A landscape with many valleys, sampled at points; each row gives a point and its height.
A ball rolls from a point to whichever of its 2 nearest points has the largest drop for the distance, and stops where none of them is lower. Distance is the straight distance between rows; heights are no part of it.
J_369 height 48.7: [ -9.8  45.4   2.7  -5.1  70.3 -35.1  -4.9 -28.1 -38.3  -8.1 -18.8  -7.7
  12.8  26.3  32.7 -15.9   5.7 -38.3 -35.6  -5.5]
J_510 height 40.7: [ 32.1 -68.9  -0.3  11.2 -61.9  26.6  10.8  39.5  41.1  11.2  11.9  30.4
  14.7 -32.2  -8.5   8.6 -13.3  40.5  11.4 -29.0]
J_722 height 56.6: [-15.2 -13.8 -27.3 -37.9 -25.6  32.3  -5.6  33.0  -4.0  41.2   6.7 -18.8
  48.2 -14.8   2.4  28.9  10.3   6.8  44.2 -54.1]
J_8 height 80.3: [ -1.9 -18.6 -26.2  37.0  56.9 -16.8   9.1   3.9  -4.5   4.8 -33.7   6.4
 -30.5  11.1  -1.7 -15.3  20.8 -51.8  51.7  15.5]
J_438 height 58.6: [ 47.2  -3.0  57.7  -6.1 -18.5  34.9   0.0  24.8  21.3 -71.7  21.3   5.4
  -7.1 -33.4   8.2  12.1  10.2   1.9 -31.5 -32.8]
J_431 height 44.0: [ 25.4  29.6   7.0  24.8 -59.3 -19.2  20.3  15.6  33.9   4.9  20.8   1.8
 -25.2 -33.1 -36.7 -10.8 -16.1  20.1  25.8  11.2]
J_716 height 55.6: [-14.0  11.3  -6.8 -11.5  -4.4 -47.9  -0.8 -23.1   0.8   9.4 -11.1  -4.8
 -42.8  43.3   3.3 -22.6 -21.5  14.3 -15.1  31.4]
J_451 height 64.7: [ -8.5 -69.9 -10.6 -22.4 -30.7   3.2 -14.9  12.2   3.3  49.2   3.1  -6.6
   0.8  22.1 -19.3  -4.3  63.0 -26.7  42.2 -27.6]
J_306 height 22.2: [-37.2   5.1 -48.3  35.5  31.5  13.5   6.5  -1.4 -11.6   3.6 -15.3 -14.1
  16.9  17.1  26.5   3.3 -23.4  21.4  53.1  14.0]
J_846 height 42.4: [  9.6  49.4 -31.3 -17.1 -14.9  -1.0 -42.9   2.5 -39.3  20.1  39.2 -56.9
   0.4 -15.7 -37.4  44.4  16.4  -5.2   5.4   6.8]
J_864 height 28.4: [-45.5  11.5 -26.3  17.4  23.6  15.8   9.2   4.9   3.8  -2.2 -10.1  18.1
   6.8 -18.4   6.4  -7.8 -40.7   7.4  65.0  -8.1]
J_433 height 77.5: [ -3.6 -52.3 -29.1  24.7  27.5 -25.6 -10.1  -4.0   4.5  15.0 -30.0  15.8
 -31.7  14.1  -7.8 -22.0  25.8 -31.3  19.4  -5.2]
J_791 height 67.4: [ 16.8  22.7  29.1  40.2  -9.1  12.8   8.1  -4.6  29.4 -59.8  20.6  15.2
 -33.3 -19.5   0.8 -33.5 -28.7  10.5 -11.0  25.1]
J_372 height 45.1: [ -5.5  62.5 -30.2  -1.1   3.5  10.6  -7.3   4.4 -44.0   8.5  14.5  -3.5
  14.2  -2.8  -5.8  33.7 -38.2  33.1 -12.4  32.4]
J_593 height 38.8: [ 18.0  20.1 -19.4   8.8 -22.6  52.3  -4.7  13.4 -35.9  25.8  22.7 -19.6
  42.9 -17.7 -27.4  40.6  55.0 -11.9  14.1   4.8]
J_832 height 51.5: [-12.6  49.0  -3.8  27.3  21.2   5.3  22.6 -14.7 -18.3   0.9  -4.2  16.9
  17.9   7.4   5.3   6.8 -34.6   6.4 -19.4  53.8]
J_429 height 53.4: [  1.9   6.6  53.8 -47.4   4.8   7.2   6.1 -12.3  -9.4 -21.0 -10.5 -20.0
  37.0  31.4  32.0  11.7   2.2   8.0 -58.5 -14.8]
J_719 height 19.5: [-31.7  -0.3 -35.8   3.0 -27.9 -27.2   2.0 -19.5 -13.8  15.4 -14.8 -32.1
  12.3  65.2  31.8  11.7 -37.3  28.5  21.3  41.6]
J_267 height 31.0: [ 44.0 -55.0  -1.3  28.9 -66.8   1.5  -9.4  18.4  32.1 -32.7  32.1  20.8
  -8.1 -18.7 -10.8   5.2 -14.3  39.5  -3.8 -19.6]
J_817 height 71.2: [ 14.9 -53.6  14.8  -1.7  -7.3 -20.5  -5.7  -3.8   8.3   8.0  -1.7  29.6
 -18.1  -5.9 -20.7  -2.7  23.6 -13.4 -22.5  11.9]
J_478 height 76.9: [ 30.5 -12.2  14.1  -3.3 -20.0 -10.4   4.9   1.1  17.7  27.3  10.0  18.7
 -48.7   0.5 -30.8 -11.0  30.4   4.2 -19.2  33.0]
J_251 height 62.2: [ 17.3 -28.7  26.6   5.2  -4.9  -0.7  -4.8   6.4  30.9 -80.6  32.0  -0.8
 -15.9  -1.5   5.8  -0.6  -4.3  15.9 -23.5 -16.9]
J_173 height 59.6: [  6.4 -34.9  35.6   3.6   8.6 -16.1 -12.5 -23.5  40.1 -66.1   7.6 -12.4
   5.6   6.0  34.7 -22.5 -34.7  -3.2 -61.9 -19.4]
J_9 height 49.8: [-22.1   0.9  38.0 -50.2  12.6   7.6  -4.5  -7.2 -14.3  19.4 -13.2  -1.5
  48.5   4.0  37.2  26.4  22.1  -8.4 -59.3 -22.8]
J_256 height 29.1: [-42.8   1.8 -43.8 -24.4 -24.0 -15.2 -21.0   0.8  -9.5  35.3  -8.3 -19.3
  19.2  35.6  -3.8  18.9 -42.8  50.4  15.2  19.4]
J_231 height 71.4: [  2.5 -70.5  -9.3  -4.1  -4.0 -23.8 -28.2  -7.3  -4.1  28.0  -5.6  -0.4
 -31.8  30.1 -16.3 -28.6  62.6 -31.6  24.2 -23.7]
J_241 height 59.8: [-22.7 -50.1 -11.8 -46.5 -25.4  23.9 -20.7  15.8 -13.0  49.8  -9.5 -16.4
  30.2  15.5  -6.5  29.5  45.0  -1.6  23.9 -35.8]
J_996 height 54.7: [ 20.7 -19.7  13.3  -4.0 -12.6  34.2   4.8  15.9   0.2  34.1   9.8  36.1
  21.3 -43.1 -10.9  11.2  36.9 -14.4   3.1  -4.1]
J_949 height 41.2: [-47.0 -22.2  -6.6 -48.3  31.9   5.1  -0.8   1.7  -9.2  27.0 -36.2   9.1
  37.1  22.6  23.4  -2.7 -23.0  -1.1   3.0 -13.4]
J_77 height 23.2: [ 23.0  42.1 -30.0 -20.2 -34.4  24.3 -22.2   3.9 -17.7  18.5  28.2 -34.9
  21.9 -26.3 -34.3  35.5  58.5 -27.2  25.8 -18.6]
J_470 height 71.9: [  0.0  39.1 -12.9  55.1   8.4  40.5  33.6  -0.3  -9.5 -15.8   1.4   5.9
 -11.9 -23.7   0.6  17.3 -11.9   3.0  34.3  39.6]
J_940 height 56.2: [ 17.4   3.9  40.6  -9.9 -17.1  46.6   9.6  21.4  14.4 -34.1  -3.6 -10.5
  21.1 -15.8  14.8  27.2   8.2   6.3  -4.1 -20.4]
J_887 height 58.7: [ 12.6 -31.7  27.9 -29.5  25.9  30.5  -3.8   6.0  -4.5  33.9 -10.6  51.2
  17.8 -43.8 -19.2   1.8  59.3 -33.7  -9.7 -40.7]
J_399 height 38.9: [-40.2  83.3 -24.2  13.8  16.3 -18.4 -15.9 -18.1  -5.9 -23.0  32.4 -10.7
  -8.4  -7.7  -1.7  -7.4 -58.9  30.5   5.1  23.3]
J_252 height 53.3: [ 23.7 -24.8   1.8  20.4 -32.8  38.7  16.2  23.3   9.6 -32.7  14.2   2.5
  -4.7 -17.5   9.0  16.3   4.1   7.7  35.2 -14.1]
J_705 height 27.2: [ 40.5 -15.4  -1.0  10.7 -90.7 -16.1  14.9  20.5  23.2   0.4  32.8  -4.5
 -36.9  -8.6 -29.8  -3.8  22.8  26.1  30.1  -5.8]
J_405 height 60.3: [-26.8 -10.6  -0.6  17.0   1.4 -26.4   6.2 -18.7  15.9 -25.8   0.2  -5.9
 -40.9  22.1  11.5 -43.7 -47.2  16.5  11.1  31.4]
J_268 height 47.8: [ -3.4  31.7 -17.4   0.7  16.1 -28.1   6.2 -18.3 -12.6  -3.8 -14.6 -31.9
 -11.3  34.7   0.4  13.7  14.9  -1.2 -28.3  39.9]
J_420 height 64.2: [ 16.6  26.2   1.1  31.7  -7.5 -10.6   4.8 -22.9  17.0 -48.4  21.9  -7.3
 -38.5  27.0   5.9 -26.8 -23.8  21.4  -3.4  41.1]
J_713 height 44.7: [ 47.2 -57.7 -16.2  28.6 -45.5  11.5   1.1   9.4  20.4 -11.2  25.5  17.8
 -31.1  -7.1 -17.6  -1.3  19.7  12.3  27.9  -4.6]
J_491 height 50.8: [ -1.4  73.4  11.8  13.6 -34.5 -15.4  17.8  -2.5  23.6  -9.8  18.0 -10.3
 -21.5 -33.5 -22.4 -14.9 -40.5  19.8  -8.3  29.3]
J_544 height 36.9: [-35.0  30.8 -39.8 -18.4  -7.1 -17.9 -25.7  11.6 -19.5  34.3  18.7 -10.3
  11.9 -15.1  -8.5  15.6 -57.2  36.4  14.3  11.2]
J_210 height 70.3: [ 38.1  10.4  43.6   8.2   0.7  -4.1  10.6 -11.9  24.7 -36.3   6.3  10.0
 -23.6  -0.2 -17.6  -4.1  -1.2 -14.4 -62.5  31.4]
J_115 height 47.6: [ 22.6   5.6 -12.3  -0.4 -52.8  60.8  -2.2  11.7 -17.6  55.8  20.2  11.0
  55.9 -28.0 -19.2  23.5  35.5   4.4  -0.4   6.6]
J_150 height 65.1: [  9.7 -67.0  31.5  -3.8  25.5 -29.3  -9.2   0.9  -2.2  41.4 -29.1  32.4
   1.6  -0.1   0.9 -17.1  26.7 -27.5 -59.3 -15.3]
J_229 height 82.1: [ -1.7 -24.2 -13.9  53.3  52.6  15.8  22.5  -9.3  -7.4   6.7 -30.5  33.9
 -13.0   5.7   5.1 -14.9  -7.0 -43.5  17.9  35.2]
J_677 height 45.7: [-29.4  55.4  -3.0  26.3  23.5   4.9  11.0 -39.6  -2.1 -19.8  21.4  10.8
  -0.5  11.6  29.7 -14.9 -55.0  30.7  -0.3  49.4]
J_717 height 75.1: [ 43.4  16.1  25.6  -0.9 -31.4 -19.4   8.9 -14.2  30.5 -27.4  19.8  -1.6
 -52.9   1.4 -36.9 -11.1  16.7   5.3 -29.3  17.4]
J_330 height 66.1: [ 23.5   5.2  50.4   5.5  39.4   1.8  10.6 -13.6  13.6 -11.4 -20.2  56.5
 -19.6 -27.7 -18.6 -13.9   1.1 -35.1 -62.1   7.1]
J_935 height 32.7: [-45.6 -33.1 -20.9  -3.3  10.5  12.2   0.3  13.7  10.0  18.8 -32.4  13.3
   5.5 -13.6   1.2   2.4 -18.2   0.4  75.3 -27.8]
J_818 height 53.6: [  5.2  11.5 -11.2 -30.1 -48.9  13.8  -3.9  34.2  14.8  15.5  22.3 -28.3
  29.4 -34.9 -16.8  17.6   0.6  10.3  36.8 -52.3]
J_814 height 45.5: [-43.7  -4.7  18.0 -77.2  15.2  -7.1 -11.8  -0.9 -14.2  17.9 -23.8  -6.2
  67.0   7.2  31.3   9.7 -25.1  12.0 -24.6 -45.0]
J_305 height 29.8: [-38.1  59.9  -4.0 -12.3  36.8 -37.0  -8.7 -33.2  -6.4 -29.4  11.2  -8.8
 -12.5   5.2   8.2 -24.1 -35.8  -0.8  -8.8  -0.8]
J_17 height 29.9: [-20.9  10.9 -40.1  27.6  36.6  -3.9  14.7  -6.4 -42.5  -3.3 -18.2 -28.9
  16.9  39.0  44.4  15.1  -2.8  -7.3  15.7  33.1]
J_412 height 62.3: [  7.9 -20.6  39.6  -7.1  48.9  18.3   4.4   0.2   4.9  -4.1 -21.1  36.5
 -21.3 -20.7 -27.3  -8.2  38.5 -48.9 -25.6 -31.6]
J_954 height 40.4: [-21.4  70.2 -12.5   7.9  73.3 -25.1 -12.3 -17.7 -52.1 -31.5  -0.3 -22.4
  -1.8  28.8   1.6   2.4 -17.1 -18.6 -16.5   8.6]
J_413 height 55.1: [ 24.2   4.6  31.0  -3.4  59.3 -20.9   1.5 -19.0 -19.6  -8.9 -28.2  -5.8
  10.3  22.1  33.3 -23.4  22.8 -48.3 -47.3 -24.3]
J_114 height 54.6: [ 13.3  64.3 -16.4 -28.9 -37.6 -30.4 -17.3   6.0  -9.7   9.8  23.3 -35.2
 -18.7 -10.8 -48.2  15.9  16.7  11.6  14.2 -12.1]
J_800 height 56.7: [ 13.2   3.4  52.2 -22.2  26.4 -25.7  -4.8  -5.5  -2.3 -47.1 -15.4 -18.4
   1.2  13.3  31.4 -24.0 -11.7 -15.9 -62.8 -24.6]
J_707 height 39.7: [  8.1   9.6 -36.5   8.0   7.0 -20.4 -11.4  -7.4 -18.4   1.3  -6.0 -58.8
   8.6  55.6  23.0  16.0  29.2  -5.4  -8.2  21.4]
J_953 height 60.2: [  7.5 -33.9  17.9  -9.3  52.6 -33.7  -3.9  -5.0   5.5  32.7 -31.3  -3.8
 -10.6  11.1  23.3 -19.9  21.8 -33.7 -39.4 -20.8]
J_533 height 70.0: [ -5.2  30.3  -0.6  47.0   6.4  27.7  19.3   2.3   3.9 -32.2  13.1  28.1
 -27.7 -36.8  -3.7 -29.7 -33.4  12.5  41.6  22.5]
J_473 height 48.2: [ 16.5 -30.6  -1.7 -25.0 -73.6  13.3  13.5  34.6  33.5  35.6  -1.5  -3.8
  15.1 -16.4 -18.8   9.8  11.2  32.3  37.4 -27.8]
J_798 height 36.6: [-55.9 -55.5   2.1 -31.7  21.5   7.7   0.8   6.9  16.6  16.9 -45.6  24.1
  12.6  -4.6  27.6 -13.8 -13.7   8.5  34.1 -43.4]
J_20 height 84.1: [-12.7 -20.2  -4.4  21.8  57.2  -5.9  19.2  -7.0 -16.3  19.9 -27.8  25.0
  17.1  12.3  31.3 -15.9  -4.9 -16.3  -5.3  13.1]

Where does a ball stop that starts at each point below?
J_9 -> J_306
J_231 -> J_267
J_420 -> J_306
J_953 -> J_305
J_887 -> J_77

Call two points neighbours if one is among the 2 nearest of the other. Go from one point of each pair to the other, from neighbour to neighbour, staying as low as possible. Name the highest point that can't be avoided.
J_77, J_267 -> J_478
J_305, J_719 -> J_832
J_705, J_267 -> J_713
